Each row is a point on a tangle of strands that fork, close into loops and nearly touch. The rows are in no order.
In the rows, 128 means zero.
Two points are linked if the straight distance between their rows is under 117. Some points are linked to none.
puzim: | 176 | 163 |  70 | 123 | 163 |  77 | 155 | 167 | 124 | 213 | 159 | 140 | 174 |  93 | 160 | 110 |  75 | 170 | 205 |  56 | 113 |  85 |  26 | 141 | 144 | 134 | 124 | 153 | 108 | 109 |
Kavi: | 178 |  80 |  90 | 112 | 137 | 106 | 119 | 121 |  91 | 115 | 126 |  99 | 142 |  87 | 126 | 108 | 109 | 169 | 116 | 159 | 116 | 132 | 128 |  86 |  72 | 148 | 108 | 105 | 114 | 105 |
zedim: | 129 | 160 | 134 |  77 | 146 |  89 | 178 | 183 | 175 | 168 | 157 | 173 | 131 | 103 | 186 | 130 | 100 | 161 | 195 | 119 | 148 | 141 |  89 | 164 | 180 | 125 |  97 | 162 | 142 | 158 |
rerak: | 155 | 167 | 148 | 163 |  78 | 123 | 163 | 138 | 121 | 221 | 132 | 154 | 173 |  76 | 125 |  78 |  83 | 183 | 101 |  71 |  90 | 128 | 115 | 122 | 130 | 110 | 118 | 171 | 137 | 158 |
Vup: |  92 | 136 | 126 | 135 | 144 |  94 | 149 | 111 | 178 | 170 | 107 | 135 | 156 | 148 | 180 | 130 |  62 | 163 |  93 | 116 | 124 | 181 | 140 | 141 | 207 | 113 | 137 | 137 | 132 | 199 |
gusar: |  90 | 110 |  98 |  90 | 138 | 114 | 102 | 127 | 145 |  93 | 138 |  97 | 117 | 110 | 143 | 166 | 137 | 175 | 135 | 189 |  87 | 112 |  96 |  96 | 128 | 181 |  91 |  89 | 131 | 141 |
gopa: | 120 |  93 | 107 | 127 |  84 | 176 | 123 | 113 | 117 | 149 | 121 | 109 | 146 |  90 |  81 | 119 | 158 | 172 |  88 | 136 |  90 | 156 | 135 | 104 |  90 | 134 |  83 | 114 | 135 | 158 |
liti: | 171 | 134 | 183 | 100 |  97 | 141 | 152 | 156 | 122 |  92 | 146 | 143 |  84 | 120 | 102 | 122 | 184 | 105 | 145 | 146 | 213 | 115 | 151 | 173 |  98 | 130 | 116 | 159 | 159 | 121 |
divar: |  93 | 104 |  69 |  94 | 112 | 123 | 122 | 104 | 157 | 130 | 147 | 147 | 147 | 147 | 104 | 150 | 139 | 118 |  87 | 133 | 132 | 196 | 126 | 129 | 145 | 113 | 164 | 105 | 115 | 212 |
delo: |  70 | 104 |  49 | 105 | 121 | 123 |  98 | 118 | 150 | 152 | 135 | 121 | 157 | 120 | 128 | 137 | 121 | 170 | 110 | 138 |  70 | 166 |  90 | 101 | 147 | 133 | 126 |  81 | 120 | 168 |
Sizi: | 128 |  78 | 127 | 113 | 134 |  90 | 111 |  88 | 118 |  69 | 110 |  99 | 138 | 133 | 150 | 157 |  98 | 110 |  51 | 170 | 124 | 151 | 171 |  85 |  87 | 149 | 123 | 110 | 134 | 168 |
befi: | 109 | 131 | 189 | 134 | 173 |  86 | 153 |  92 | 165 |  95 | 116 | 130 | 104 | 172 | 210 | 149 |  69 |  82 |  92 | 141 | 169 | 147 | 172 | 150 | 175 | 113 | 132 | 159 | 155 | 179 |
rem: | 181 | 131 | 149 | 117 |  88 | 172 | 142 | 151 | 115 | 111 | 127 | 143 | 102 | 109 |  68 | 107 | 183 | 130 | 146 | 134 | 189 | 100 | 145 | 151 |  91 | 128 |  85 | 130 | 148 | 104 |
kebo: | 142 | 153 | 103 | 175 | 124 | 142 | 113 | 125 |  90 | 161 | 137 | 129 | 141 | 129 |  94 | 103 | 133 | 116 | 144 |  66 | 105 | 112 | 124 | 132 | 128 |  95 | 168 | 114 | 100 |  67 |
Zuteg: | 177 |  83 | 121 | 140 |  86 | 160 | 128 | 101 |  99 | 144 | 112 | 102 | 136 |  92 |  78 | 100 | 134 | 165 |  81 | 123 | 120 | 145 | 148 | 100 |  76 | 126 |  95 | 119 | 127 | 135 |
zato: |  54 |  94 |  83 |  90 | 167 | 130 |  86 | 110 | 161 |  79 | 142 | 102 | 122 | 151 | 135 | 181 | 150 | 139 | 114 | 190 |  90 | 131 | 108 | 112 | 146 | 169 | 108 |  83 | 126 | 173 |
nipe: | 147 | 113 |  55 | 132 | 146 | 107 | 123 | 131 |  97 | 174 | 133 | 125 | 162 | 122 | 132 | 100 |  90 | 158 | 150 | 105 |  88 | 132 |  82 |  80 | 124 | 122 | 143 |  99 |  87 |  99 |
devul: | 163 | 146 |  64 |  92 |  90 | 111 | 161 | 179 | 127 | 167 | 167 | 173 | 143 | 101 |  88 | 106 | 155 | 159 | 155 | 113 | 145 | 141 |  74 | 146 | 125 | 131 | 135 | 117 | 122 | 152 |
nakaz: | 124 | 178 | 194 | 112 | 230 |  71 | 181 | 169 | 162 | 158 | 113 | 127 | 105 | 130 | 215 | 113 |  57 | 153 | 167 | 124 | 191 | 131 | 125 | 169 | 175 | 131 | 117 | 161 | 156 | 121 |
Lozi: | 115 | 116 | 154 | 149 | 110 | 174 |  83 | 117 | 119 |  92 |  94 |  99 |  96 | 134 | 102 | 162 | 187 | 115 | 172 | 150 |  89 |  55 | 125 |  97 | 118 | 138 |  78 | 127 | 118 |  62 |
Gifil: | 180 | 113 | 130 | 151 |  94 | 199 | 122 | 114 |  98 | 145 | 126 | 144 | 122 | 138 |  32 |  83 | 186 | 106 | 112 |  86 | 184 | 124 | 170 | 136 | 108 |  92 | 139 | 125 | 149 | 105 |
sagam: | 151 | 141 | 228 | 146 | 165 |  88 | 174 | 100 | 127 | 103 | 117 |  99 | 117 | 113 | 170 | 125 |  75 |  93 |  51 | 140 | 201 | 138 | 201 | 128 |  95 | 147 | 165 | 171 | 147 | 148 |
Ruve: | 174 | 124 | 159 | 130 | 148 |  79 | 134 | 134 | 100 |  72 | 104 | 106 | 116 | 129 | 157 | 131 |  95 | 110 | 114 | 162 | 171 |  87 | 157 | 116 |  85 | 155 | 129 | 127 | 121 |  90 |
zuk: | 113 | 106 | 132 | 106 | 106 | 129 | 100 | 144 | 128 | 111 | 113 |  90 | 127 |  89 | 141 | 160 | 148 | 173 | 152 | 176 |  87 |  95 | 109 | 114 | 106 | 166 |  59 | 131 | 147 | 113 |
gug: | 100 | 114 | 156 | 107 | 100 | 148 | 106 | 132 | 146 |  75 | 126 | 103 | 114 | 106 | 122 | 167 | 186 | 148 | 128 | 188 | 109 |  98 | 126 | 118 | 106 | 180 |  60 | 136 | 168 | 140 |
Mepa: | 161 | 131 | 174 | 104 |  93 | 101 | 154 | 147 | 130 |  74 | 139 | 142 |  98 | 132 | 116 | 143 | 159 |  88 | 120 | 152 | 210 | 138 | 157 | 152 | 107 | 129 | 126 | 149 | 160 | 152 |
vazo: | 152 | 138 | 209 | 181 | 126 | 179 | 108 | 104 |  97 | 114 | 101 | 138 |  95 | 151 |  98 |  99 | 161 |  70 | 112 |  98 | 161 |  81 | 184 | 140 | 114 | 114 | 163 | 159 | 148 |  66 |
sed: | 123 | 131 | 132 | 120 | 165 |  78 | 115 | 143 | 136 |  70 | 112 | 121 | 117 | 167 | 178 | 170 | 115 |  89 | 152 | 151 | 142 |  93 | 120 | 128 | 135 | 134 | 118 | 108 | 116 |  92 |
gopok: | 179 |  95 | 127 | 139 | 117 | 117 | 134 | 119 |  84 | 144 | 115 |  95 | 153 |  89 | 106 |  99 |  96 | 159 |  87 | 133 | 122 | 137 | 142 |  98 |  77 | 142 | 117 | 125 | 118 | 120 |
Pef: | 113 |  79 |  83 |  88 | 137 | 189 |  92 | 133 | 120 | 134 | 150 |  85 | 125 |  70 |  81 | 127 | 199 | 204 | 165 | 188 |  74 |  95 |  86 |  92 |  94 | 179 |  61 |  81 | 116 | 128 |
lugin: | 115 |  87 |  76 | 150 | 120 | 170 |  89 |  89 |  96 | 149 | 109 |  97 | 151 | 120 | 105 | 116 | 123 | 141 | 113 | 132 |  44 | 151 | 134 |  76 | 106 | 120 | 140 |  89 |  92 | 118 |
let: |  66 | 108 | 104 | 129 |  99 | 178 |  74 | 104 | 130 |  95 | 137 | 130 | 123 | 168 |  96 | 161 | 185 | 111 | 139 | 147 |  87 | 128 | 109 | 127 | 145 | 119 | 137 |  91 | 117 | 125 |
muf: |  93 | 144 | 126 | 151 | 136 | 115 | 105 | 152 | 153 | 114 | 130 | 122 | 132 | 140 | 165 | 166 | 142 | 121 | 213 | 125 |  81 |  79 |  97 | 126 | 162 | 134 | 110 | 133 | 121 |  65 |
Bebib: | 136 | 165 | 173 |  87 | 108 | 134 | 154 | 172 | 134 | 130 | 156 | 173 |  83 | 128 | 119 | 131 | 168 | 122 | 189 | 118 | 160 | 131 | 137 | 193 | 145 |  98 | 130 | 179 | 172 | 123 |
Las: | 127 | 177 | 195 | 153 | 130 | 147 | 126 | 131 | 107 | 106 | 112 | 156 |  93 | 155 | 124 | 100 | 149 |  66 | 129 | 107 | 157 |  98 | 163 | 169 | 139 | 103 | 171 | 170 | 145 |  80 |
nizuv: | 107 | 130 | 105 |  99 | 103 | 111 | 123 | 125 | 150 | 100 | 150 | 162 | 118 | 171 | 111 | 148 | 132 |  96 | 102 | 127 | 169 | 179 | 150 | 154 | 142 | 103 | 187 | 122 | 128 | 198 |
konu: | 146 |  71 | 126 | 134 | 125 | 132 | 106 |  70 |  84 |  63 | 118 | 105 | 137 | 143 | 121 | 133 | 108 |  89 |  64 | 164 | 126 | 134 | 183 |  76 |  71 | 146 | 137 |  94 | 117 | 148 |
dos: | 148 | 140 | 171 | 112 | 174 |  87 | 139 | 145 | 117 |  57 | 119 | 136 |  99 | 161 | 161 | 149 | 119 |  76 | 135 | 146 | 184 |  97 | 144 | 141 | 115 | 138 | 135 | 134 | 131 |  92 |
doza: | 169 | 126 | 114 | 112 |  74 | 186 | 129 | 157 | 124 | 137 | 145 | 148 | 114 |  99 |  46 | 116 | 204 | 155 | 181 | 113 | 161 |  98 | 109 | 148 | 115 | 120 |  70 | 128 | 148 |  96 |
karu: | 124 | 157 | 141 | 130 | 111 | 122 | 144 | 127 | 160 | 144 | 139 | 167 | 110 | 164 | 114 | 123 | 136 |  94 | 108 | 108 | 166 | 192 | 161 | 173 | 161 |  88 | 197 | 160 | 124 | 191 |
kopif: |  48 | 116 | 121 | 116 | 125 | 176 |  81 | 102 | 150 |  64 | 148 | 136 |  91 | 172 | 131 | 192 | 199 |  86 | 151 | 164 |  97 | 105 | 111 | 140 | 158 | 144 | 141 |  92 | 126 | 145 |
fer: | 135 | 101 | 111 | 154 | 122 | 142 | 102 | 117 |  82 | 150 | 101 |  82 | 149 |  87 | 135 | 120 | 108 | 163 | 137 | 124 |  61 | 101 | 134 |  74 |  92 | 131 |  80 | 121 | 111 |  77 |
tufu: | 141 | 120 | 174 | 171 | 109 | 168 |  97 | 129 | 115 | 105 |  83 | 108 | 111 | 120 | 113 | 123 | 169 | 117 | 155 | 116 | 109 |  51 | 150 | 108 | 107 | 125 |  83 | 152 | 135 |  41 |
rilez: | 107 | 102 |  41 | 140 | 135 | 159 |  91 | 101 |  93 | 147 | 131 | 115 | 153 | 147 |  99 | 119 | 152 | 133 | 145 | 113 |  54 | 148 |  92 |  80 | 121 |  99 | 158 |  91 |  91 | 112 |
zabu: | 156 | 167 | 216 | 146 | 204 |  70 | 177 | 116 | 105 | 129 | 106 |  81 | 117 | 102 | 177 |  90 |  76 | 106 |  51 | 133 | 202 | 137 | 171 | 134 |  87 | 175 | 185 | 148 | 128 | 112 |
Nor: | 152 | 160 | 217 | 164 | 160 | 103 | 156 |  95 | 132 | 140 | 121 | 126 | 109 | 125 | 151 | 103 |  94 |  85 |  45 | 109 | 197 | 165 | 203 | 144 | 123 | 127 | 201 | 175 | 143 | 168 |
Mip: |  45 |  86 |  72 |  94 | 154 | 129 |  87 | 104 | 163 |  79 | 152 | 119 | 137 | 160 | 135 | 155 | 140 | 137 |  68 | 177 | 106 | 156 | 113 | 120 | 164 | 157 | 144 |  88 | 123 | 216 |
vem: |  31 | 129 | 123 | 109 | 132 | 171 |  96 | 132 | 191 | 101 | 146 | 124 | 103 | 153 | 144 | 188 | 196 | 111 | 179 | 169 |  79 |  95 |  93 | 135 | 188 | 141 | 108 | 107 | 129 | 129 |
muni: | 137 | 186 | 191 | 134 | 158 | 125 | 144 | 131 | 118 | 105 | 142 | 156 |  82 | 159 | 134 | 105 | 142 |  60 | 123 | 107 | 194 | 136 | 154 | 166 | 122 |  96 | 179 | 161 | 152 | 117 |
mok: | 152 | 189 | 181 | 159 | 217 |  79 | 163 | 136 | 120 | 134 | 109 |  88 | 133 | 115 | 185 |  93 |  60 | 115 |  87 | 122 | 178 | 127 | 138 | 134 | 107 | 153 | 170 | 135 | 110 |  82 |
fon: | 179 | 194 | 126 | 153 | 131 | 126 | 161 | 151 | 109 | 223 | 152 | 141 | 142 | 101 |  97 |  61 | 113 | 136 | 129 |  47 | 150 | 113 |  94 | 160 | 114 | 107 | 164 | 131 | 114 |  96 |
Gon: | 138 | 142 | 132 | 155 | 108 | 163 | 125 | 130 |  97 | 128 | 129 | 147 | 116 | 162 |  72 | 112 | 162 |  97 | 160 |  97 | 138 | 106 | 138 | 134 | 131 |  82 | 149 | 119 | 113 |  67 |
dis: | 110 |  97 |  64 | 122 | 135 |  84 | 136 | 125 | 161 | 150 | 120 | 125 | 165 | 124 | 165 | 127 |  82 | 170 |  95 | 144 |  98 | 178 | 100 | 100 | 150 | 136 | 135 |  99 | 115 | 166 |
rabor: | 143 | 127 |  60 |  74 | 105 | 111 | 150 | 170 | 129 | 109 | 162 | 158 | 129 | 139 |  89 | 128 | 171 | 142 | 161 | 146 | 166 | 142 |  90 | 152 | 118 | 141 | 134 | 105 | 130 | 154 |
Koza: | 178 | 187 | 131 | 172 | 102 | 161 | 147 | 131 | 104 | 206 | 126 | 156 | 122 | 114 |  50 |  56 | 149 | 125 | 123 |  61 | 160 | 131 | 128 | 148 | 114 |  95 | 168 | 150 | 129 |  92 |
bigu: | 151 | 182 | 213 | 103 | 158 | 119 | 166 | 138 | 132 | 130 | 147 | 166 |  68 | 141 | 146 | 110 | 132 |  80 | 132 | 105 | 213 | 154 | 175 | 191 | 131 | 101 | 192 | 183 | 163 | 148 |
nuvaz: | 107 | 111 |  98 | 126 | 140 |  62 | 150 | 118 | 171 | 152 | 119 | 121 | 178 | 139 | 176 | 136 |  58 | 173 |  69 | 139 | 126 | 187 | 125 | 109 | 174 | 134 | 131 | 127 | 122 | 194 |
Vore: | 161 | 103 | 148 | 125 | 134 | 108 | 116 | 139 | 106 |  63 | 103 |  96 | 116 | 123 | 141 | 145 | 131 | 121 | 128 | 163 | 143 |  95 | 144 |  95 |  70 | 157 |  97 | 123 | 134 |  87 |
Zano: |  69 | 118 |  83 | 137 |  88 | 162 | 121 | 114 | 152 | 175 | 129 | 127 | 156 | 118 | 111 | 125 | 142 | 159 | 115 | 126 |  61 | 157 | 104 | 112 | 146 | 119 | 137 | 100 | 121 | 163 |
mume: | 154 |  61 |  99 | 109 | 150 | 133 |  99 |  88 |  79 |  60 | 113 |  95 | 119 | 134 | 116 | 128 | 142 | 121 |  98 | 168 | 120 | 128 | 157 |  66 |  65 | 155 | 132 |  84 |  98 | 124 |
sebup: | 164 | 120 |  67 | 147 | 114 | 118 | 135 | 148 | 103 | 193 | 143 | 126 | 169 |  76 | 114 |  94 |  99 | 175 | 170 |  88 |  69 | 116 |  73 |  95 | 100 | 140 | 106 | 126 |  97 | 109 |
vuro: |  84 | 121 | 180 | 158 | 150 | 119 | 123 |  77 | 146 |  95 | 108 | 142 | 124 | 177 | 195 | 164 |  84 |  59 |  68 | 130 | 136 | 144 | 191 | 138 | 176 | 110 | 149 | 150 | 147 | 168 |
tar: | 100 | 100 |  85 |  88 | 104 | 209 | 101 | 125 | 127 | 159 | 158 | 102 | 131 |  68 |  71 | 134 | 196 | 188 | 179 | 147 |  71 |  93 |  68 | 114 | 112 | 162 |  71 |  95 | 110 | 115 |
Lut: | 117 | 107 | 129 | 143 | 103 | 176 |  97 | 130 | 115 | 131 | 110 |  74 | 136 |  81 | 123 | 145 | 150 | 169 | 155 | 147 |  51 |  80 | 131 |  79 | 100 | 157 |  54 | 131 | 129 |  80 |
Furem: | 146 |  98 |  63 |  69 | 106 | 148 | 121 | 154 | 110 |  87 | 162 | 122 | 112 | 120 |  70 | 129 | 183 | 140 | 158 | 163 | 157 | 133 |  81 | 123 |  89 | 161 | 114 |  88 | 120 | 118 |
Vurum: | 171 | 140 |  61 | 108 | 196 |  54 | 166 | 183 | 147 | 187 | 162 | 142 | 159 | 114 | 176 | 113 |  77 | 164 | 207 |  94 | 144 |  98 |  31 | 147 | 156 | 159 | 132 | 128 | 118 | 104 |
mumev: | 173 |  79 |  77 |  84 | 110 | 161 | 119 | 136 | 110 | 132 | 150 |  99 | 140 |  64 |  86 | 100 | 164 | 201 | 149 | 166 | 102 | 106 | 100 |  90 |  70 | 173 |  55 |  93 | 113 | 119 |
lifom: | 116 | 166 | 174 |  75 | 117 | 102 | 175 | 185 | 167 | 179 | 144 | 179 | 112 | 113 | 181 | 129 | 113 | 163 | 187 | 115 | 130 | 164 | 122 | 180 | 183 | 101 | 102 | 170 | 168 | 166 |
rosag: | 168 | 149 |  91 | 136 | 136 |  94 | 154 | 164 | 119 | 194 | 145 | 141 | 174 |  68 | 140 | 105 |  91 | 178 | 181 |  82 | 107 |  91 |  52 | 138 | 114 | 150 | 100 | 142 | 117 | 118 |
paku: | 132 | 111 |  71 | 139 | 130 | 141 | 100 | 131 |  86 | 144 | 125 | 129 | 148 | 150 | 105 | 102 | 113 | 113 | 166 | 105 |  92 | 117 | 106 | 117 | 121 | 103 | 156 |  89 |  97 |  86 |
gapir: | 135 | 114 |  88 | 127 | 160 |  93 | 120 | 105 | 119 |  91 | 124 | 140 | 139 | 172 | 141 | 126 |  97 |  85 | 103 | 140 | 145 | 149 | 148 | 115 | 123 | 110 | 173 |  88 |  99 | 124 |
vezop: | 128 | 139 | 151 | 180 |  77 | 169 | 128 | 122 | 124 | 188 | 107 | 128 | 149 |  90 | 120 | 103 | 116 | 155 | 128 |  84 |  63 | 110 | 129 | 111 | 145 | 106 |  92 | 156 | 145 | 106 |
les: |  92 | 125 | 120 | 142 | 138 | 121 |  82 | 133 | 146 | 100 | 101 |  91 | 126 | 140 | 160 | 169 | 137 | 124 | 200 | 147 |  64 |  77 |  98 | 101 | 140 | 135 |  98 |  94 |  89 |  67 |
fazu: |  79 | 120 | 138 | 163 | 107 | 171 |  78 |  72 | 120 |  83 | 111 | 156 | 118 | 185 | 129 | 156 | 148 |  51 | 111 | 119 | 105 | 120 | 156 | 129 | 159 |  99 | 160 | 129 | 122 | 146 |
dume: | 187 | 137 | 124 | 144 | 133 |  99 | 158 | 152 | 100 | 158 | 120 | 106 | 156 |  73 | 146 |  85 |  78 | 152 | 118 | 115 | 138 | 112 | 118 | 107 |  97 | 143 | 112 | 137 | 119 |  99 |
sebo: | 148 | 125 | 156 | 103 | 125 |  70 | 173 | 125 | 140 | 110 | 129 | 121 | 123 | 123 | 133 | 134 |  93 | 118 |  65 | 149 | 187 | 166 | 172 | 126 | 103 | 134 | 154 | 142 | 140 | 176 |
Kepu: | 124 | 165 | 192 |  94 | 142 |  93 | 186 | 167 | 164 | 167 | 134 | 153 |  97 | 126 | 181 | 118 |  90 | 142 | 135 | 115 | 178 | 175 | 147 | 181 | 184 | 107 | 132 | 165 | 160 | 170 |
div: | 148 | 122 | 124 | 155 |  97 | 193 | 107 | 118 | 110 | 125 | 130 | 164 | 118 | 164 |  50 | 123 | 192 |  87 | 133 | 100 | 156 | 122 | 139 | 150 | 121 |  85 | 150 | 122 | 134 | 111 |
murov: | 105 | 125 |  58 | 108 | 132 | 110 | 118 | 168 | 155 | 149 | 145 | 116 | 145 | 127 | 142 | 157 | 142 | 170 | 205 | 136 |  90 | 104 |  57 | 117 | 151 | 146 |  95 | 100 | 107 |  93 |
Mut: | 121 | 163 | 198 | 162 | 170 | 113 | 153 |  85 | 145 | 137 | 129 | 154 | 112 | 161 | 149 | 114 |  81 |  69 |  59 |  99 | 197 | 187 | 191 | 151 | 148 | 112 | 230 | 162 | 136 | 180 |
tek: | 141 | 133 | 132 | 145 | 129 | 110 | 127 | 151 | 110 | 160 | 116 | 111 | 158 |  92 | 145 | 118 |  93 | 154 | 143 | 121 |  93 | 113 | 119 | 107 | 123 | 131 | 101 | 134 | 126 |  87 |
nutez: | 118 | 139 | 132 | 150 | 156 |  97 | 126 | 142 | 132 | 109 | 108 | 109 | 135 | 140 | 151 | 141 |  86 | 112 | 143 | 133 | 110 | 108 | 127 | 112 | 127 | 124 | 121 | 120 | 116 |  88 |
mido: | 138 | 165 | 169 | 121 |  71 | 165 | 146 | 161 | 128 | 144 | 137 | 170 |  96 | 118 |  80 | 117 | 180 | 123 | 196 |  95 | 154 | 108 | 120 | 188 | 164 | 100 | 124 | 180 | 167 |  80 |
Kesif: |  86 | 118 | 154 | 167 | 112 | 146 | 103 |  65 | 123 |  79 | 117 | 154 | 124 | 179 | 151 | 158 | 124 |  44 |  81 | 121 | 127 | 134 | 186 | 146 | 159 | 114 | 158 | 146 | 132 | 174 |
suval: | 117 | 155 | 209 | 137 | 206 |  93 | 142 | 108 | 144 |  97 | 101 | 131 | 103 | 178 | 218 | 135 |  50 |  78 |  96 | 127 | 178 | 146 | 177 | 156 | 180 | 118 | 158 | 158 | 125 | 136 |
mevov: |  99 |  77 |  77 |  96 | 150 |  95 |  98 |  76 | 130 |  54 | 122 | 106 | 144 | 149 | 142 | 164 | 102 | 112 |  53 | 186 | 113 | 151 | 152 |  89 | 101 | 163 | 129 |  91 | 115 | 178 |
lofiz: | 172 | 100 |  66 |  71 |  98 | 148 | 134 | 166 | 116 | 129 | 162 | 135 | 129 |  76 |  79 | 128 | 169 | 184 | 153 | 147 | 135 | 121 |  80 | 120 |  80 | 170 |  91 |  98 | 137 | 137 |
zaner: | 143 | 140 | 121 | 116 |  82 | 172 | 142 | 166 | 133 | 149 | 154 | 156 | 115 | 122 |  80 | 116 | 193 | 119 | 206 | 107 | 145 |  91 |  94 | 165 | 132 | 110 | 115 | 133 | 133 |  74 |
Mamo: | 102 | 152 | 155 | 165 | 206 |  91 | 134 |  98 | 140 | 123 | 106 | 132 | 133 | 192 | 194 | 116 |  57 |  75 |  85 | 105 | 170 | 141 | 162 | 144 | 176 | 104 | 178 | 137 | 107 | 134 |
napef: | 158 | 134 | 178 | 104 | 133 |  90 | 166 | 133 | 128 |  77 | 133 | 143 | 103 | 133 | 151 | 147 | 121 |  85 |  97 | 160 | 209 | 145 | 176 | 155 | 116 | 139 | 152 | 160 | 152 | 174 |
zodok: | 130 | 124 | 145 | 118 | 111 | 113 | 129 | 145 | 129 |  67 | 118 | 116 | 107 | 134 | 130 | 165 | 157 | 117 | 121 | 171 | 135 | 102 | 147 | 129 | 104 | 142 |  87 | 134 | 154 | 124 |
Voz: | 118 | 116 |  74 | 114 | 106 | 164 | 116 | 149 | 125 | 152 | 139 | 101 | 138 |  95 | 100 | 157 | 169 | 170 | 201 | 141 |  77 |  91 |  58 | 111 | 119 | 155 |  90 | 104 |  96 |  90 |
Lese: | 169 | 171 | 117 |  98 | 177 |  66 | 183 | 190 | 160 | 175 | 148 | 151 | 154 | 100 | 193 | 119 |  78 | 183 | 219 | 109 | 135 | 112 |  54 | 166 | 160 | 145 |  99 | 153 | 133 | 130 |
Duvi: | 103 | 148 | 173 | 162 | 113 | 122 | 139 | 128 | 149 | 137 | 123 | 136 | 142 | 142 | 152 | 137 | 106 | 114 | 110 | 110 | 112 | 147 | 148 | 141 | 152 | 104 | 134 | 156 | 141 | 132 |
Lagar: | 149 |  70 |  82 |  87 | 133 | 124 | 118 | 112 | 108 |  93 | 127 | 107 | 132 | 105 | 101 | 120 | 134 | 164 | 100 | 181 | 118 | 147 | 133 |  86 |  62 | 167 | 120 |  93 | 106 | 145 |
medo: |  68 | 126 | 114 | 129 |  81 | 165 | 119 | 120 | 156 | 160 | 121 | 128 | 154 | 136 | 117 | 146 | 123 | 155 |  83 | 133 |  81 | 177 | 135 | 130 | 155 | 108 | 127 | 135 | 145 | 188 |
gigo: | 115 | 144 | 126 | 171 |  72 | 141 | 140 | 122 | 128 | 209 | 109 | 128 | 161 |  92 | 116 | 102 | 100 | 184 |  96 |  99 |  55 | 153 | 131 | 115 | 135 | 104 | 102 | 145 | 128 | 160 |
seri: | 158 | 127 | 172 | 183 | 114 | 164 | 106 | 119 | 103 | 112 |  91 | 124 | 119 | 130 |  94 | 109 | 136 | 109 | 113 | 108 | 127 |  96 | 173 | 128 | 108 | 110 | 111 | 156 | 152 |  70 |
luno: |  86 | 122 | 131 | 149 | 133 | 152 |  69 | 111 | 138 |  78 | 107 | 103 |  92 | 155 | 134 | 186 | 179 | 105 | 185 | 156 |  64 |  71 | 108 |  86 | 122 | 146 | 102 | 110 | 105 |  62 |
narep: | 115 | 132 |  96 | 139 | 148 |  94 | 131 | 165 | 143 | 152 | 133 | 111 | 145 | 128 | 167 | 156 | 102 | 152 | 212 | 106 |  95 |  91 |  58 | 113 | 149 | 123 | 113 | 125 | 108 |  70 |
resu: |  78 | 135 | 144 | 137 |  98 | 133 | 133 |  98 | 178 | 156 | 126 | 148 | 140 | 150 | 157 | 145 |  93 | 146 |  72 | 115 |  98 | 200 | 149 | 132 | 179 | 109 | 134 | 150 | 151 | 213 |
kip: |  96 | 102 | 128 | 138 |  95 | 195 |  80 |  97 | 116 |  85 | 125 | 120 | 113 | 141 |  90 | 156 | 199 | 101 | 124 | 145 |  99 | 104 | 142 | 116 | 123 | 121 | 117 | 111 | 136 | 129 |
Kisen: | 196 | 137 | 120 | 155 |  96 | 171 | 141 | 144 |  97 | 178 | 128 | 141 | 132 |  99 |  51 |  85 | 167 | 133 | 123 |  77 | 169 | 118 | 142 | 145 | 100 | 107 | 129 | 121 | 129 |  85 |
Nera: | 108 | 151 | 140 | 142 | 165 | 103 | 130 | 114 | 134 | 124 | 130 | 153 | 123 | 196 | 157 | 124 |  92 |  61 | 112 | 110 | 156 | 153 | 147 | 153 | 172 |  90 | 193 | 119 | 126 | 152 |
Buf: | 113 | 103 | 105 | 146 | 112 | 142 | 105 | 103 | 114 | 113 | 113 | 109 | 157 | 146 | 121 | 134 | 123 | 127 |  98 | 131 |  78 | 138 | 141 |  99 | 120 | 119 | 123 |  98 | 115 | 136 |
Dolif: | 112 | 159 | 180 | 137 | 164 | 118 | 131 | 106 | 143 | 136 | 136 | 178 |  97 | 189 | 147 | 126 | 108 |  69 | 100 |  89 | 178 | 184 | 171 | 173 | 184 |  80 | 202 | 162 | 121 | 164 |
ter: | 111 | 164 | 179 |  98 | 195 |  79 | 178 | 139 | 155 | 137 | 116 | 134 | 113 | 148 | 200 | 123 |  69 | 151 | 134 | 134 | 169 | 163 | 148 | 168 | 187 | 126 | 130 | 160 | 141 | 150 |
tezo: | 119 | 107 | 134 | 152 |  78 | 189 | 105 | 109 | 122 | 122 | 134 | 146 | 116 | 141 |  87 | 128 | 180 |  89 | 105 | 118 | 121 | 131 | 153 | 148 | 110 | 106 | 129 | 122 | 141 | 150 |
Renu: | 176 | 172 | 136 | 156 | 114 | 119 | 171 | 147 | 112 | 213 | 145 | 150 | 157 |  82 |  99 |  67 |  90 | 164 | 115 |  75 | 128 | 141 | 103 | 130 | 112 | 110 | 133 | 151 | 117 | 120 |
kadut: |  65 | 102 |  70 |  96 | 126 | 121 | 108 | 110 | 171 | 114 | 144 | 126 | 139 | 162 | 130 | 163 | 127 | 138 |  66 | 158 | 122 | 201 | 110 | 132 | 180 | 136 | 151 | 113 | 123 | 228 |

A fork is a point with three links, a tip a point with one. Leave the first point through the second and follow the links. Name the first fork or tip that comes.
mumev / Pef => bigu
Las / vazo => devul
div / Gifil => vezop
sebup / rosag => nakaz

A piece is all that can be reached along the links. How many separate loops has the piece of each point below (a circle has one, a figure eight two, a Y none), and how many tips (points with one link)?
Buf => loops 0, tips 4
Vore => loops 1, tips 4
vazo => loops 0, tips 2
medo => loops 1, tips 0

Name the points in between on the shortest way along the links from the first point to the second, in order.
befi / Lut => suval, Mamo, Nera, Dolif, karu, nizuv, divar, kadut, Mip, zato, gusar, zuk
les / bigu => luno, Lozi, tufu, seri, vazo, Las, muni
zedim / Buf => Lese, Vurum, puzim, rosag, sebup, nipe, paku, rilez, lugin
lifom / vem => zedim, Lese, Vurum, puzim, rosag, sebup, nipe, paku, kebo, Gon, div, tezo, kip, let, kopif
sebo / Bebib => napef, Mepa, liti, rem, doza, zaner, mido
